A landscape with many valleys, sampled at points; each row gives a point and its height.
A ball rolls from a point to the lowest of its 5 nearest points, and stops where none of them is lower. Distance is the straight distance between rows; heights are no part of it.
K753: [-24   6  35   0 -15  16 -15   7  63]  (h 406)
K436: [ 49  20 -25  21  -6   0  16  14 -65]  (h 386)
K214: [-41  15  29 -15  -9  15  24   4  65]  (h 378)
K976: [-38  25  13 -38   5   7  10  17  37]  (h 435)
K149: [-22   3  30   8 -14   1 -33  13  42]  (h 414)
K702: [  0 -23 -17  -1  16   4  16 -15  -2]  (h 551)
K822: [ 32  -6   6   2 -19 -43  -4 -31 -58]  (h 365)
K140: [ 34   2 -12  -3   0 -32  -5 -30 -21]  (h 239)
K77: [-36  11  15 -21  -2  -7  -5  22  24]  (h 349)
K120: [ 13 -22 -10   7   8 -15   9 -31   5]  (h 276)
K890: [ 34   9 -10  -2  -5 -24  -3 -22 -60]  (h 157)
K984: [-20  -2  34  24 -15   7 -53  -1  25]  (h 447)
K491: [-35  30   7 -38   8  12   7  23  24]  (h 564)
K839: [  9 -28  -2  19  -4 -17   8 -28  10]  (h 280)
K417: [-14  -9 -12  -8  17  41  19  21 -19]  (h 80)
K387: [ 11 -12 -24  -5  19  33  21   0  -7]  (h 104)
K279: [-17   2  43   9 -15  22 -42  -4  53]  (h 455)
K339: [-21   6  44   4 -15  25 -22   0  64]  (h 443)
K216: [ 25  -8 -20  -7  11 -10   5 -29  -7]  (h 250)
K878: [-38   0   9 -18   4  -3  -3  23   8]  (h 299)
K440: [-19 -32   3  23  -3 -12   3  -8   1]  (h 294)
K506: [-37  -7  13  -2  -4 -11 -12  21  11]  (h 364)
K762: [-28 -11  21  19 -12 -10 -25  14  18]  (h 356)
K853: [-28 -18  16  24 -11  -9 -16  11   9]  (h 332)
K314: [ -8 -13 -17  -7  17  36  23   8 -14]  (h 96)
K229: [ 50  24 -34  13   5   3  10  25 -36]  (h 298)
K572: [-33   5  -4 -20  10  27  10  27 -14]  (h 103)
K145: [-28   2  25   2 -13  -6 -24  20  36]  (h 390)
K536: [-32  -9  -4 -11  12  17  10  16 -12]  (h 129)
K892: [-19 -20 -12  -7  17  22  17   5 -13]  (h 234)
K472: [ 35  -7   1  10 -13 -40  -6 -38  -3]  (h 304)
K382: [ 44  20 -23   9   0  -5   4  -2 -56]  (h 78)
K380: [ 49  21 -31  24  -5  -1  20  30 -53]  (h 326)
K946: [ 35  13 -21 -10  12 -12  -3 -19 -27]  (h 185)
K817: [ 40  11 -33  -3  19  21   9   2 -10]  (h 295)
K388: [ 51  19 -37   6  13  18  12  25 -14]  (h 286)
K682: [ -8 -30  -8  10   7  -6  14 -18   0]  (h 291)
K253: [ 30   1 -28  -8  18  12   7 -11 -13]  (h 513)
K482: [-39  11   5 -27   9   9  -1  27   1]  (h 209)
K17: [-11 -31  15  41 -12  -7 -10 -16   6]  (h 322)
K268: [-23 -12  27  35 -14  -1 -39   4  14]  (h 396)
K144: [ 13 -28   8  32 -10 -20   1 -35  13]  (h 297)
K345: [ 34   4 -29  -4  20  29  19   8  -7]  (h 265)
K983: [-32  14  30 -16 -10   9   5  10  61]  (h 376)
K539: [-30 -25  -4   2   8  -1   7   2  -7]  (h 357)
K623: [-39  18  11 -32   5   5   2  24  23]  (h 347)
K500: [ 24 -18  -4  15  -5 -28   3 -35   8]  (h 285)
K211: [ 49  22 -35   5  10  11   6  12 -27]  (h 296)
K727: [ 41  16 -16   1  -2 -12  -1 -14 -60]  (h 87)
K315: [-33   9  21 -11  -6  -6 -10  21  40]  (h 370)
K681: [  9 -18 -21  -5  19  18  17 -13  -7]  (h 705)
K907: [ 46  19 -30  -3  11   6   0   0 -29]  (h 284)
K69: [ 32   4  -6  -2 -11 -35  -4 -26 -59]  (h 263)
K174: [ 37 -12   4  -1 -23 -30   9 -33 -75]  (h 56)
K824: [-24  -2  30  17 -16  -2 -36  13  30]  (h 395)
K231: [ 34  -2  -2   2 -10 -43  -7 -33 -14]  (h 287)
K181: [-47  26  18 -32   3  20  32   5  55]  (h 423)
K516: [-34  15  20 -25  -5   0   2  16  47]  (h 371)

For each start below, name the point where the ball stops.
K339: K417
K516: K417
K279: K382
K681: K417
K817: K417
K120: K382
K253: K382
K229: K382

Write out the way that a ball takes from each point below.
K388: K345, K387, K314, K417
K976: K623, K482, K572, K417
K539: K536, K417
K491: K482, K572, K417
